Each row is a point on a tangle of strands that fork, close into loops and nearly touch. The rows are in no order.
(in the rows, 128 means zero)
Points whose rows are less than 68.5 apart are linked; no others are.
<173>: [ 46 182 168 160 129  88 144 144  79 120 144 134 156  89  84 200 195]
<170>: [154 165 191  66 104 142  91 112 110 134 105 154 162 104 139 101 147]
<162>: [108 110  83 134 122 103 142 159 102 132 143 104 114 135 103 123  96]
<483>: [ 62 175 172 130 107  70 105 129  78 125 161 119 153  84  62 167 166]
<281>: [120 176 157 155 123 130 152 145  91 142 100 160 148 139 156 116 140]
<202>: [176  69  66 168 151 154 149 126 202 135 131 112 100 171 140 113 101]
<316>: [152  91  57 165 143 137 155 125 172 131 135 115  95 164 135 136 105]
<149>: [143  62  91  97 130 121 118 141 145 121 137  95  96 135 104 109  92]
<278>: [ 86 169 179 115 102  76  95 127  78 125 154 123 150  91  71 149 158]
<245>: [123  92 121  87 115 106  96 114 125 118 149 107 105 116 102 138 111]
<356>: [131 103  63 151 140 128 153 135 148 130 140 109  93 155 125 140 104]
<14>: [101 189 202 112 102 101 109 120  82 135 118 157 164  97 107 137 176]
<30>: [ 52 166 102 161 140  98 163 134 104 116 153 127 118 117 111 204 162]
<237>: [183 113 155  91 128 184 118 130 149 134  96 136 149 132 171  67 115]
<127>: [ 53 150 113 126 125  75 122 122 104 113 172 111 116 105  73 198 153]
<114>: [123 142 118 157 138 131 143 107 128 127 123 148 114 137 151 152 128]
<107>: [167 162 183  67 107 159 102 126 115 140  96 158 165 117 159  83 143]
<235>: [117 122 153  86 109  94  85 115 107 118 151 115 128  98  96 136 122]
<353>: [ 84 130  95 128 116  89 134 161  89 125 157 100 120 124  90 136 105]
<291>: [132 161 194  74  98 116  78 112  99 126 123 141 158  94 116 113 152]
<487>: [154 122 143 107 127 147 120 119 127 129 112 140 128 128 148 106 112]
<47>: [119 181 199  92 100 104  94 117  88 130 127 152 163  93 108 125 164]
<68>: [ 81 170 155 145 123  98 135 126  89 123 132 145 136 105 113 165 158]
<275>: [202 104 149 112 148 206 120 128 183 136  93 139 151 144 188  59 115]
<151>: [ 42 164 100 146 132  85 145 135 108 112 167 111 119 102  86 211 163]
<384>: [173 103 113 161 146 164 136 108 170 134 116 140 121 158 170 111 108]
<583>: [195  84 111 164 153 182 140 118 196 135 111 132 129 167 172  84 102]
<580>: [193  27 107 122 152 183 125 133 215 122 108  90 110 144 146  74 105]
<264>: [158 126 111 177 148 156 148 113 158 137 116 150 124 162 170 121 111]
<351>: [ 96 145 157 104 106  84  95 123  91 124 155 117 136 101  83 143 133]
<332>: [ 91 164 131 161 128 106 154 139  90 130 129 141 128 123 130 155 141]
<13>: [177  73 118 115 141 165 129 137 160 125 108 114 123 140 145  79  95]
<168>: [131 135 180  68 102 110  75 110 104 122 137 124 145  97 102 117 133]
<284>: [120 100  64 144 131 116 154 152 128 129 140 101 100 148 111 127  91]
<199>: [135 158 134 176 136 146 164 140 114 147 102 158 139 155 167 107 121]
<102>: [ 75 140  66 134 131  92 143 122 129 117 167 106  96 131  98 196 137]
<156>: [109 113  99 116 125 106 116 114 125 122 148 115  99 124 114 160 116]
<519>: [166 166 173  92 117 167 120 139 115 142  87 161 164 135 167  71 136]
<536>: [156  64  96 113 136 145 127 135 157 124 127 104 100 142 126 103  96]
<249>: [129 136  93 181 146 138 158 113 146 136 125 140 114 156 158 149 118]
<572>: [ 61 182 164 156 131  95 148 132  84 124 136 152 148  99 104 188 187]
<62>: [185  49 120 106 145 179 122 127 190 120 107 102 117 139 153  80 102]
<514>: [ 96 122  72 123 129  97 130 115 134 120 160 112  89 131 103 180 126]
<256>: [144 171 163 126 115 142 139 146  99 145  94 166 156 140 162  91 135]
<66>: [135 136 135 135 131 134 133 115 119 129 116 146 123 133 148 129 121]
<204>: [ 73 168  99 180 137 111 170 143 104 123 137 131 120 130 134 182 148]
<208>: [166 115 152  87 121 153 108 122 131 129 108 131 138 124 150  92 115]
<587>: [204  82 129 146 155 194 131 129 195 134 100 127 145 156 176  62 105]
<24>: [192  40  78 155 151 167 141 136 213 127 120 100 108 162 145  87 102]

A tip is a point with one link. Name the tips that can be reached along the links from each point below, in the order of the rows.
<13> => <149>, <353>
<351> => <483>, <14>, <199>, <102>
<68> => <173>, <127>

A piece is all that can be reached along the links. How many separate loops has the piece of each point below (a circle has one, a figure eight two, a Y none), and how many tips (points with one link)?
<580> => loops 0, tips 2
<519> => loops 0, tips 4
<66> => loops 1, tips 0
<572> => loops 0, tips 2

Name the points in between on the shortest way along the links from the first point to the second, in order.
<587>; <114> => <583> > <384> > <264> > <249>
<68>; <127> => <332> > <204> > <30> > <151>
<202>; <284> => <316> > <356>
<47>; <278> => <291> > <168> > <235> > <351>
<235>; <281> => <168> > <291> > <170> > <107> > <519> > <256>
<13>; <356> => <62> > <580> > <24> > <202> > <316>
